A landscape with many valleys, sampled at points; each row gives a point and its height.
From any point a ball rolls to the lowest of the 2 points nearest to it. It stops when none of these is lower. Distance is the straight distance between rows; heights are no part of it.
z510 (h 242): [180 136 156 141 153 104 159 176  82 131 191 150 170 149 169 200 143 163
  63 146 134 125 135 131  98  90 137 134 153 190  84 118]
z728 (h 645): [145  94 120 155 136  96 117 108 112 107  84 103  74 155 140 129 109 112
 106 150  94 149 110 133 100  84 149 117 140  84 109 140]
z361 (h 344): [155 100 110 129 143 101 135 104 140  99 104 157 116 126 130  79  85 115
 117  73 115 174 145 123 137 189 185  90 164 125 128 154]
z405 (h 381): [119 124 123 109 144 127 146 150 138 187 122 147 154  83  71 106 174  88
 113 124 138 161 156 146 143 198  71 141 106 124 162 115]
z293 (h 539): [100 183 138 103 130 136 122 103 151  76 112 118 155 117 168  91 153 129
 133  97 175 152  80  95 162 117 153 137 142 127 166 153]
z481 (h 181): [106 108 150 115  71 100 124  97 169 130 108 118 143 119 142  84 167  89
 140 124 138 134 146 138 105 152 105 113  74 126 107 133]
z474 (h 616): [137 146 124 132 171 146 108 149  81  97  93  94  93 195 128 143 105 163
  75 142 150 155 146 145 119  80 150 134 162  84 130  88]
z252 (h 623): [141  94 109  80 118 111  99 169 125 134 118  84 123  82 187 110 117 104
 148 134  79 123 102  79  83  91 155 166 167 150 107 101]
z308 (h 259): [121  82  93 132 126 108 110  85 134 154  94 166 124  94  96 125 194 131
  96 108  90 152 130 120  81 151  98  88 110  82 123 160]
z454 (h 450): [137 140 151 183 160 104 128 104 110 105 126 130 128 118 154 155 203 109
  83 128 128 117 111 139 118  65 130 104 169 118 136 173]
z80 (h 360): [175 112  83 134 105  97 131 135 151 147 167 172 135 147 145 175  49 181
 152 150  72 111 110  79 141 161 144 126 122 145  84 138]
z211 (h 269): [142 109 170 144  76 121  94 115  68 140  83 150 121 131  79 116  54 166
 142 128 114 165 109 128 113 102 140 115 121  59 122 143]
z824 (h 303): [127 114 114 129 112 115  91 132 130 135 119 150 118 116 152  90 117 140
 127 138 112 107  98  92 127  73 143 118  94  79 129 137]
z929 (h 332): [157 114 113 125 128 118 113 127 114 120 148 145 134 172 173 192  49 169
 138 131  97 131 112  78 131 125 177 128 136 116  73 140]
z286 (h 502): [105 155 140 109 149 157 115 124 114 117 135 112 142 100 147 142 143 143
 112 112 163 143 138 126 137 145 102 149 150 145 128 118]
z268 (h 115): [146 132 127 164 155 140 150 167 124 168 178 139 131 181 132 186 125 136
 106 163 113 123 159 178  76 117  86 146  99 153 119  92]
z966 (h 552): [ 60 157 150 137 133 168 136  95 133  51 127 119 118 145 115 100 146 102
 204  92 137 129 103 131  74 101 183 162 155  93 136 107]
z516 (h 192): [139 107 126 153 147 167 147 174 122 172 152 132 118 168 126 208  50 140
 144 160  99 115 160 161  92 137 108 144  88 142 113  87]
z473 (h 244): [102 107  85 117 148 149 104  88 135 148 108 152 116 143  72 139 195 141
 118 135 133  81 121 141 166 161  81 131  80  84 155 138]
z932 (h 321): [111 139 145 112  96  93 146 106 131 112 162 112 151  91 151 118 164 102
 121 106 146 146 128 144 140 158 114 120 157 211 126 154]
z428 (h 648): [149 147 121  86 112 128  86 173 134 137 166 136 145 128 165 125 113 179
  67 149  90 131 119  77 115  94 145 193 112  95  97  86]
z685 (h 512): [111 146 132 156 114 132 157 104 129 108 155 136 135  81 121 155 136 160
 162 106 123 103 116 109 127 118 140 123 161 151  98 156]
z920 (h 576): [177 105 145 142 111 117 118 172 103 146 155 149 132 120 145 140  95 160
  92 153  77 115 102 144 108  69 124 138 140 184 122 100]
z110 (h 639): [167 133  98  96 138 117  96 197 132 132 138 135 120 128 171  93 121 130
  75 158  73 136 108  95  91  76 152 175 137 110 124  99]
z856 (h 299): [187 113 136 145  84 154 119 120 111 149 129 162 128 159  88 191  41 186
 178 162  58 101 120 177 140 117 124 120 159 184 115 106]
z55 (h 696): [174 126 134 131  92 120 132 160 111 128 121 115 136 130 130 128   6 175
  86 176  99 117 117 106 163 114 127 132 127 126 114  95]
z31 (h 636): [134 122  99 140 104 151 132 137 131 155 118 142 135 106  80 101 136 119
 152 131 126 107 136 107 149 157 102 124  69 106 142 141]
z598 (h 362): [173 106 135 101  94 115 124 110 122 125 165 153 133 173 154 140  95 179
 122 156 101 123 127 160 118 131 130 111 126 193  83 103]
z341 (h 243): [138 147 155 124 109  87 152 169 162 123 153  88 119 120 174  84 127  71
 126 141 131 137 143 134 103 108 113 135  93 138 134 118]
z810 (h 430): [124 109 112 113 119 129 122 133 114 155 103 155 184 115  81 147  82 127
 112 130 157 169 144 112 149 216  76 105  86 113 137 148]
z60 (h 597): [126 143 105 122 155 148 189 166 165 174 179 166 135 129 104 105 190  84
 166 114 153 106 182 147 126 185 129 153  66 147 134 126]
z114 (h 536): [ 92 130 136 106 110 131 102 103 121  88  89 122 124  90 135  65 147  87
 161  95 126 168  76 132 102 110 175 147 206 121 178 122]
z923 (h 499): [ 92 155 157 140  89 118 147 123 139 113 150  79 148  66 155 156 149 124
 157 115 120 107 133  94  90 131 102 150 148 144  91 142]
z894 (h 530): [108 176 154 121 111 135 139 113 136 105 151 143 173  89 143  91 147 134
 131  74 165 131  97 119 169 131 161 134 128 141 119 138]
z124 (h 689): [191 105 117 119 119  87 126 179 111 144 134 133 140 158 138 143  41 176
  50 171  68 143 107 103 118 132 120 155 125 144 104  77]
z291 (h 398): [113 158 176 157  56 147 191 132 143 144 171 123 124  99 100 134  64 136
 164 124 121 124 148 135 120 119 137 153  94 124  90 116]
z243 (h 318): [104 138 173 170 111 161 128 115  74 117  93 129 158 117  83 166 102 146
 127 111 167 131 115 129 133 105 123 123 139  79 138 134]
z566 (h 283): [173 116 155 122 153  97 144 160 106 100 173 112 123 141 179 158 155 142
  76 146 100 133 139 153  92  85 146 142 188 204 106 106]
z860 (h 653): [129 121 105  97  87 136 119 141 146 167 144 100 130 135 115 114 104 170
 152 188 126 107 141 129 130 133  58 143  42 136 133  95]
z946 (h 498): [115 131 138 104 107 143 117  98 130 112  93  94  89 163 113 111  89 163
 138 139 125 132 120 166 133 139 110 144 140 143 114  85]
z792 (h 461): [128 117 115 114  57  87 134 109 140 152 142 133 152  72 123 127 109 130
 165 127 118 125  92  71 137 159 123 121  97 143  87 159]
z503 (h 276): [113 128 106  98 122 120  83 100 139 121 113 121 135  99 147  84 182 135
 132 124 124 122  93  87 143  93 134 128 130 100 138 140]
z662 (h 485): [129 139 125 127 156 104 127 150 120 140 146 118 151 127 165 152 153 132
  87 149 155 126 116 123 132 131  74 127 114 129 131 141]
z625 (h 553): [139 137 152 150 125 107 107 103  74 103 112 116 119  97 139 146 126 154
  89 111 110 155  89 121 107  79 169 132 220 115 126 140]
z198 (h 271): [151 135 141 149 116 142 138 163 124 158 154 150 132 129 132 174  93 154
 145 162 169  96 122 127 175  88 104 126 128 165 155 129]
z871 (h 180): [134 127 141 148 166 161 159 186 138 138 160 127 103 134 130 128  80  98
 121  99  96 124 159 157 103 127 165 144 128 149 119  92]
z639 (h 508): [115 145  90 105 130 123  90  76 126 104 128 131 143 119 147 159 126 214
 132  94 117 146  79  91 165 171 164 117 173 105  95 163]
z866 (h 371): [164 127 112 135 130 133 130 120 116 105 131 165 110 140 131  99  39 145
 137  82 130 150 125 118 146 145 187 118 163 118 131 133]
z452 (h 352): [115 153 132 127 132  85 146 115 111 114 133  83 136  75 144 146 138 115
  85 120 121 181 130 149 136 150 107 113 193 188 100 150]
z941 (h 523): [ 90 109 139  81 145 113  95 105 114 115  62  82 132 100 167 111 152  94
 154 112 125 154  82 122  85 102 141 137 198 130 155 110]
z988 (h 339): [ 82 150 162 145 136 190 152  87 117  93  72 139 158 113  85 164 150 117
 127  86 172 139 141 116 139 139 143 117 137  87 147 134]
z772 (h 477): [104 139  92 123  98 108 132  91 149 133 128 113 143  92 118 132 128 147
 142 128 142 122 114  77 178 170  99 129 119 114 105 171]
z234 (h 331): [167 119 137 165 139 147 106 151 137 147 142 174 120 157 120  95 135  99
 101 135 116 111 129 145 112  77 150 121  57  67 146 141]
z709 (h 541): [138 116 136 135 133 100 105 130  83 108  87 131  93 119 112 125 148 149
  80 119 108 189 116 132  87 110 145 106 195  82 140 121]
z603 (h 612): [151  92 128  74 158  90  90 186 133 138 106 104 147  92 189  73 134  77
 137 148 114 154 123 106  87 103 130 138 137 131 133 114]
z793 (h 605): [127 122 107 153 164 160 162 146 147 166 180 179 131 162  94 102 143  99
 157 108 118 120 175 153 109 205 123 139  40 124 134 106]
z307 (h 245): [108 108 107  85 123 153  81 107 142 120  99 144 143 108 143 110 185 127
 180 127 136  79  99 107 160 119 120 128 127 167 157 142]
z962 (h 249): [139 106 177 103 158 107 116  96 142  85 101 140 142 152 178 103 184  68
 100 109 165 166 164 144 124 109 145  96 154 140 141 137]
z414 (h 442): [118 119 149 110  75 121 143 147 125 154 166 158 156  90 129 131  86 116
 197 111 123 126 123  82 104 147 133 146  77 136  94 154]
z787 (h 234): [130  93 164 115  43  96  96 109  93 127 110 140 130 128  98 134  94 159
 141 145 105 138  83 113 108 103 127 132 113 101  73 147]
z495 (h 514): [134 131 145 142 181  95 144 155 124  96  82  85 128 120 171 139 136  75
 118 139 149 142 138 119 119 118 100 118 157 114 145 147]
z145 (h 355): [118 115 118 156 166 161 156 146 115 186 103 136 146 123  27 134 164  96
 112 117 137 146 188 149 135 192  72 139  85 107 173 117]
z780 (h 521): [106 170 130 146 104 153 170 104 131 115 131 143 140  87  96 132 125 132
 171  92 141 112 109 123 177 152 161 138 138 131 127 150]
z843 (h 317): [164 115 163 126 138  94 120 143  92 107 164 130 151 133 196 157 136 124
 108 127 130 138 118 137 104  85 154  97 180 203  91 173]
z93 (h 284): [137 171 145 131  94  87 177 130 157 138 175 113 139 111 152  73 127 102
  96 133 133 144 157 143 132 140 114 131 104 167 104 137]
z783 (h 311): [118 149 145 139  65 119 163 129 142 159 159 107 133 113 103  93 114 126
 116 143 138 150 146 144 159 149 100 122  77 146 113 123]
z298 (h 285): [125  98 121 115 161 142 134 110 150 169 110 152 111 182  87 131 199  89
 118 134 154  99 154 154 145 186  99 118  69 107 161 147]
z791 (h 112): [111  88 127 143  84 126 107  77 128 143 102 121 140 102  95 164 172 167
 134 154 111 116 110 149 101 118  77 114 107 119 123 145]
z324 (h 403): [ 86 153 102 155 155 121 127  80 134  89  77 104 131 104 120 163 158 109
 157  95 130 124 104  71 138 146 169 129 186  37 132 179]
z370 (h 419): [102 139 157 129  74 123 160 140 134 126 151 101 145 119 137 153  62 127
 183 133 154 114 163 109 137 143 135 147  98 137 100 133]
z825 (h 189): [120 172  89 143 149 137 152 123 152 103 116 107 120 114 125 115 151 114
 176 112 155  65 105  84 182 118 137 125 137 128 159 146]
z393 (h 222): [148 139 160 132 151 122 121  98 149  84 147 152 122 167 170  95 205 111
  81  98 166 148 145 149 121  98 158  85 132 134 140 158]
z257 (h 422): [130 144 107  79 139 153  63 100 123  99 114 149 136 166 144 109 132 184
 100 116 156 134  98 121 186 111 155 126 137 106 152 117]
z202 (h 316): [108 112 126  90 180 152 128 107 137 192 126 131 106 185  65 128 160 103
 120 174 149 119 160 180 145 220  82 127  80 138 136 121]
z305 (h 663): [122 160 105 134 116 163 133 158 158 148 147 103 109 143 104 128  88 156
 134 162 113 110 154 102 130 141  90 161  53 110 119  85]
z775 (h 544): [ 71 134 158 123  92 157 142  94 118  73  97 144 138 125 117  91 140  87
 172  88 139 146  71 128 109 103 192 149 164  98 189 125]
z841 (h 380): [102 150  96 122 145 134 134  76 141  95  65 109 147 110 107 123 178 129
 140  86 145 144 150  79 153 196 152 125 158  48 153 160]
z20 (h 483): [ 78 157 143 116  95 154 128 132 146 120 129  87 143  78 131 144 192 120
 167 127 154 100 145  96 108 121 100 170 118 123 115 120]
z37 (h 372): [123 121 141  91  48 124 144 110 162 123 167 111 131 119 150 142  99 146
 192 139 154 114 116 124 147 141 120 106 127 222  96 132]
z596 (h 327): [153 102 116 144 130 143  79 156 110 152 108 180 113 152 110  79 113 162
 113 153 102 132  98 124 128  74 142 121  86  60 157 118]
z484 (h 191): [123  99  96 112 121 123 108  72 149 155 119 142 108 140  96 122 182 160
 111 141 105 112 123 137 111 135  88 100  88  87 129 146]
z527 (h 286): [156 145  86 156 168 155 161 143 124 152 174 163 110 123  69 112 135 141
 156 101 118  95 140 152 164 160 153 129 130 143 143 138]
z974 (h 564): [145 127 129 133 133 123  98 163  85 140 138 134 126 101 127 147 144 170
  87 132  89 128  96 129 102  69 140 148 179 128 104 118]
z830 (h 513): [126 112 139 104 137 110 110 114 106 104  68  55  65 171 104  96 105 147
 110 145 121 155 122 187 122 119 112 127 161 138 150  87]
z212 (h 137): [114 186 146 164 150 126 140 122 138 111 178 100 159  81 165 163 189 125
 103 123 136 120 125  94 130  89 136 146 184 140 115 167]
z914 (h 484): [103 140 134 113 107 142 114 125 145 103 115  90 104 113 141 105 115 133
 152 122 122 121 121 150  99 102 133 142 140 122 131 108]
z584 (h 361): [121 120 113 157 122 184 129 108  99 132 102 157 117 110  47 115 118 151
 174  86 104 112  99 142 131 106 180 129 163 105 127 137]
z853 (h 452): [112  91 128 115 132 143 113 103 111 142  82 166 175 110 116 164 156 132
 103 128 176 159 136 121 159 175  89 101 115 113 137 150]
z32 (h 529): [112 129 143 114 172 112 121 158 137 136 108  94 126 109 159 117 153  71
 147 135 176 112 126 139 149 129 100 112 169 165 181 143]
z259 (h 625): [138 141 163 137 141 120 134 138  77  89 101  84 119 190 161 159  99 157
  82 139 149 186 129 142 105  87 150 114 154 117 109 116]
z588 (h 139): [113 174 117 135 167 131 164 154 155 132 134 112 140  87 133 118 145  76
 152 112 144 111 149  90 146 141 136 134 131 120 142 148]
z615 (h 606): [144 113 107 122 149 136 106 160 100 124  95 103  82 156 136 131  83 161
 102 138 103 126 133 126  97  98 137 156 139 100 129  73]
z433 (h 493): [114 155  57 119 127 115 117  89 156 109 108 132 139 115 133 136 124 176
 152 118 129 122 104  87 181 195 149 116 132  88 113 167]
z125 (h 635): [148 103 132 146 156  83 132 138  91  91  81  92  95 183 152 156  81 108
  98 154 135 168 162 141  78 115 136  96 114 105 101 122]
z546 (h 587): [134 124  95  82 188 118  94 144 174  96 115  85  93 161 194 100 120  96
 152 141 125 125 141 131 103 125 130 123 148 137 141 102]
z605 (h 565): [122 172 159 119 108  93 109 112  76  89 100  83 118 104 152 132 151 128
  86 110 116 193  56  92  81  91 173 167 252 102 136 133]
z854 (h 394): [146 148 110 125 134 139  94 141 119 110 114 139 119 119 151  83  79 138
 130 104 125 128  82 108 168  95 178 140 189 130 137 116]
z248 (h 595): [142  99 102 114 162 132  94 157 133 140 132 125 108 141 158 148 115 132
 146 144  87 105 121 133  70  88 141 134 126 120 111 104]
z916 (h 216): [119 129 103 141 139 148 127  89 153 121 114 142 117 137 113 106 178 141
 174 114 140  69 100 133 179 133 149 115 125 137 166 147]
z882 (h 117): [ 90 107 125 128 105 111 152  82 163 118 115 123 151  98 128 132 185  78
 145 111 145 116 150 136 123 177 112  98 100 155 117 161]
z409 (h 600): [128  90 110  73 168 108  88 168 145 118  94  75 116 144 198 126 141  75
 153 172 130 133 127 112 106  95 101 138 128 145 150 112]
z43 (h 557): [140 146 127 118 148 104 132 105 169 123 124 108 104 152 152  67 140  69
 111 149 162 110 123 160 180 137 118  98 105 145 158 149]
z511 (h 492): [ 90 179 118 120 171 140 125 109 138 116 148 108 126 116 142 169 138 154
  90 122 173 124 127 148 187 173 115 140 184 155 138 132]
z118 (h 345): [118  71 102 145 143 171 118 144  93 174  96 154 102 107  63  98 133 143
 164 113  85 139 107 140 121 117 146 108 131  89 149 129]
z734 (h 420): [ 90 127 137 149 159 132 116 100 109  98  89 107 158  99 136 196 165 109
 148  90 143 111 120  86 114 103 134 124 181  81 134 175]
z707 (h 253): [132  96 132 120  83  90 108 132 126 145 119 134 141 122 129 115 176 109
 118 168 122 143 142 116  77 131  85 124  45 104 111 138]
z963 (h 333): [122 102  93 145 179 160 168 140 118 165 102 117 111 152  38 108 135  98
 145 125 134 112 179 159 160 224  97 137  85 115 167 127]
z806 (h 580): [143 165 104 150 105 108 157 126 155 130 169 143 128  99 108  68 166 114
 128 114 144 105 116 142 189 137 128 105  85 159 141 150]
z691 (h 673): [143 130 119 113 109 154 134 184 143 151 161 134 117 159 108 121  79 151
 110 158  64 108 154 141  91 151 116 171  75 116 114  70]
z567 (h 315): [150 108 109 153 156  91 141 135 133 107 100 150 132 111 149  91 108  67
 101  84 143 183 143 118 136 138 161  84 136 111 151 169]
z714 (h 548): [ 95 155 150 127 111 109 140 100 166  91 106 105 136 129 146  84 149  83
 127 138 168 134 108 126 164 127 126 106 124 138 157 152]
z569 (h 193): [134 140 117 136 158 114 170 161 164 124 145 113 113  98 149  60 111  66
 145 126 111 131 139 108 130 128 144 127 111 115 130 145]
z213 (h 328): [121 155 146 124  85 127 152 150 136 158 182 119 148 115 120 138 121 133
 128 155 185 114 155 157 162 144  79 125  90 185 145 112]
z40 (h 81): [107 189 124 169 185 133 157 125 149 107 135 117 154  81 130 134 181 106
 134  99 130 116 144  99 135 106 153 142 170  80 135 153]
z912 (h 348): [110 134 142 104  66 123 151  72 165  98 169 105 133 116 132 138 154 150
 146 106 155 133 107 151 151 165 111 110 143 239 111 148]
z415 (h 296): [125 138 164 170  79 148 118 124  77 152 113 147 125 105  69 124  95 173
 101 139 124 148 111 141 134  82 123 127 136  70 118 127]
z284 (h 32): [ 98 124 146 137 104 104 146 109 140 123 119 138 159 108 142 178 159  88
 147 125 149 109 166  93 115 124 110 104  95 119 123 165]
z192 (h 681): [163 133 128 134 123 137 139 192 133 148 149 124 127 151 123 128  66 156
  45 147  69 140 134 124 103 118 132 178 115 123 118  70]
z892 (h 537): [ 88 121 136  93 154 133 115 136 134 109  62  84 154  85 160 118 150  63
 165 110 155 141 114 115 126 133 125 132 173 148 180 123]
z953 (h 501): [140 129 144 152 172  78 157 133 125 130 139 113 128 138 160 168 151  80
 103 142 137 134 153 145 116 134  98 105 132 145 127 137]
z852 (h 109): [138 140 129 124 181 156 131 171 129 114 101 111  83 155 148  94  96  91
 125 110 126 155 165 164 111 131 162 149 152 111 139  86]
z332 (h 462): [139 180 143 191 175 114 163  95 142  96 150 102  99 127 121 136 174  99
  94 122 132 114 128 154 148  94 125 119 168 136 138 153]
z210 (h 199): [119  95 139 148 114 118 146 130 129 156 173 147 141 163 152 207 105 121
 173 161 158 129 169 125  95 158  83 108  80 151 121 139]
z84 (h 391): [174 129 130 109 127 130 124 110 116 119 142 140  93 203 132 122  57 182
  79 152 115 145 161 170 120 143 138 125 112 152  92  82]
z362 (h 278): [145 132 141 148 128 128 115  91 124  96 140 160 120 159 159 153 113 164
 115 127 134 144 132 121 125  88 176 111 141 108 106 120]
z445 (h 500): [101 110 158 122 106 109 108 108 115 106  83  90 107 106 135 113 114  97
 150 129 136 156 126  93 113 118 146 141 152  89 123 143]
z105 (h 301): [154  97 127 127 133 104 101 138 125 150 138 165 138 160 152 104 172 110
 100 150 107 147 130 140  90  89 106 108  63 105 126 131]
z999 (h 226): [157 136 133 179 166 128 186 187 143 150 186 132 105  89 114 132 112  67
 155 124  81 101 153 157  94 125 142 139 128 166 133 129]
z800 (h 280): [150  80 148 135 159  93 124 118 130 132  86 148 128 124 150 105 171  77
  87 119 135 159 139 149 112 127 126  80 135 123 158 159]
z232 (h 409): [132 140 111 126 139 140  96 104 115 111 111 166 147 129 114  82 107 155
 127 103 141 113  72 103 182 110 155 132 146  95 166 139]
z620 (h 588): [132 176 114 125 131 137 166 168 163 156 184 157 155  99  99  72 192  96
 130 120 162 114 156 123 168 159 115 146  79 139 158 132]
z989 (h 615): [136 111  88 164 138 175 158 120 123 168 150 192 155 175  80 138 122 128
 182 119 145 111 153 137 136 212 110 135  23  98 146 149]
z797 (h 573): [136 149 130 135 121 120 143 115 151 159 190 135 111 140 101  86 173 128
 107 147 157  96 128 172 201 138  89 116 102 200 164 152]
z331 (h 188): [155 139 167 157 150 136 153 157  93 140 176 133 136 146 138 205 157 137
  89 134 117 138 169 147  84  80 109 133 120 144  84 111]
z68 (h 359): [155 121 149 134  85 161 137 135 129 139 164 165 124 128 107 132  67 153
 167 107  99 124 144 169 136 114 164 124 123 182 104 115]
z890 (h 559): [ 92 146 139 156 153 170 121 108 143  81 115 127  82 131 120  95 144  92
 166  84 109 131 129 127  67  88 212 164 196  67 131 111]
z208 (h 304): [149 122 135 108 162 124  95 134 101 110 150 145 140 179 174 154  81 171
 101 127 138 149 131 104 127 106 167 137 138 124  97 120]
z373 (h 585): [159  86 106 138 146 136 127 168 115 142 136 134 113 149 139 168 107 139
 121 165  77  85  99 149 126  65 118 120 157 150 127 102]
z935 (h 378): [124 140 155 141  85 138 175 151 152 142 174 136 109 114 117  94  97 127
 175  99 106 113 152 155 134 138 155 133 108 172  98 108]
z979 (h 343): [117  96 117  91 160 135 107 101 111 153 148 134 115 190 101 142 129 126
  86 139 164 155 167 175 168 201  88 111 107 150 124 113]
z814 (h 626): [128  79 101 156 123 163 145 121 116 159 104 165 150 136  62 113 134 112
 165 128 119 133 154 111 118 181 103 115  28  61 158 146]
z986 (h 7): [124 164 157 121 149 126 114 143 134  92  98  89 103 122 143  74 116  86
 113  97 131 178 142 124 103 104 176 171 184  84 141  91]
z507 (h 474): [139 202 124 155 199 125 159 128 146 112 148 104 114 129 130 146 138 111
  81 119 147 124 148 126 185 144 129 127 187 115 146 144]
z435 (h 631): [161 103  99 109 120 104  99 171 126 143 147 133 122  98 173 112 116 139
  92 144  53  89  86  70 102  85 180 169 158 141 106  91]
z27 (h 528): [105 110 141 135 121 117 104 118  90 116  53 117  86 157 109 114 114 155
  99 130 127 187 132 166  85 122 124 101 174 103 148  97]
z921 (h 252): [140 140 160 133 132 128 126 110 133  92 152 157 122 197 169 122 150 143
 106 113 153 140 155 167 119  99 160 100 103 121  97 135]
z671 (h 566): [147 131 126 112 142 111 126 131 166 138 163 113  99 152 155 111 136 116
 131 165 142  94 127 159 167 111  99 113 119 190 142 131]
z589 (h 406): [125 105 104 132 123 150 155 130 115 169 102 170 195  93  67 114 154  94
 104 116 158 153 159 124 171 239 101 109  85 121 159 151]
z508 (h 241): [112 118 133 127 126 133 146 132 142 143 164 154 143 141 129 186 114 127
 184 135 170 108 141 119 160 133  98  96 105 155 134 139]
z519 (h 300): [135 157 142 136 118 130 150 162 127 151 186 118 134 120 119 191 119 159
 101 171 178 101 129 140 178 130  71 141 135 186 140 126]
z231 (h 437): [132 118 129 176 179 127 107 123  94 126 123 142 141 102 155 196 157 118
 119 125 125 121 101 103 113  63 137 101 178 107 127 161]
z967 (h 309): [139 128  95 161 173 150 161 124 108 161 134 132 133 139  50 126 117 122
 147 135 154  87 143 144 189 196 124 113 103 145 183 139]
z402 (h 575): [133  89  96 109 149 103 124 131 172 129 127 104  69 158 164 115 112 103
 141 159 112  95 147 148 123 130 116 114 115 165 120 111]
z927 (h 335): [165 127 163 126  89 150 133 125 107 120 160 151 127 154 128 179  66 193
 149 146  97 105 146 161 129  94 156 116 165 185  95 107]
z166 (h 393): [139 111 110 107  74  93 142 132 162 131 155 129 117 142 156 163  54 156
 183 134 108 103 132 109 135 162 114 114 116 180  85 126]
z241 (h 467): [128 134 113 119 145 113 111 141 118 144 121 170 171 108 121 124 157 125
  82 115 158 154 118 108 152 149  97 110 117 108 135 156]
z97 (h 703): [157 158 155 116  70 134 130 159 111 115 123  91 126 135 133 110  62 166
  93 158 110 105  76 127 150  93 115 150 130 168 142  78]
z562 (h 190): [108  98 131 140  53 114 120 107 108 151 129 124 134 103  90 171 114 139
 161 140 101  91  80 116 106 102  86 123  91 102  83 142]
z908 (h 250): [161  97 123 148 129 155 165 157 124 151 139 139 111 159  86 183  33 145
 148 155  78 110 142 189 114 130 112 143 145 173 111 107]
z378 (h 370): [145 111 119  93 127 129 105  93 149 151 155 159 101 202 101 119 109 178
 109 145 131 148 144 183 142 180 126 119 100 146 100  98]
z944 (h 466): [ 82 150 144  81 100 155  97 112 147 110 114  91 131 135 146 119 190 147
 143 135 135 102 123 129  98 113 104 157 122 135 121  86]
z103 (h 438): [116 103 123  71 138 169  71 120 111 132 110 153 130 161 145 109 128 171
 128 135 158 120 123 138 142 127 118 134 110 125 127  87]
z468 (h 451): [ 83 128 142  80 114 170  80  85 111 103  96 132 135 150 138 121 165 178
 138 111 163 134 112 117 109 112 125 142 128 110 122  87]
z36 (h 643): [ 93 123 112 112  97 145 115 141 145 161 119 109 153 106  89 120 142 150
 145 152 144  86 144 124 157 156  76 144  60 118 160 110]
z333 (h 258): [131 163 100 198 146 131 181 142 159 142 190 153 126 101  85 135 135 103
 132 100  84  99 163 137 128 142 143 146 141 147 120 145]
z886 (h 357): [ 75 163 123 110 150 174 138  91 142  94  74  99 141 148 101 147 163 121
 144  83 176 129 145  94 163 162 155 140 153  83 142 123]
z496 (h 511): [ 86 100 153  94  92 105  91 111  73 105  46  89 117 117 142 124 138 115
 149 122 145 154  84  94  79  86 143 121 182  97 133 121]
z89 (h 129): [113 106 132 136 128 112 134 146 147 153 155 127 147 134 165 169 135 112
 163 133 120 116 162 111  84 135 107 132  83 126  91 148]
z681 (h 314): [126  60  80 124 145 135  86 117 135 163  82 153  89  94  92  92 180 125
 131 113  76 117 116 148  84 130 130 104 136  91 146 144]

Where does a ball stop that starts at each point below?
z55 | z393
z511 | z791
z43 | z393
z257 | z393
z615 | z393
z495 | z986
z433 | z268
z286 | z986
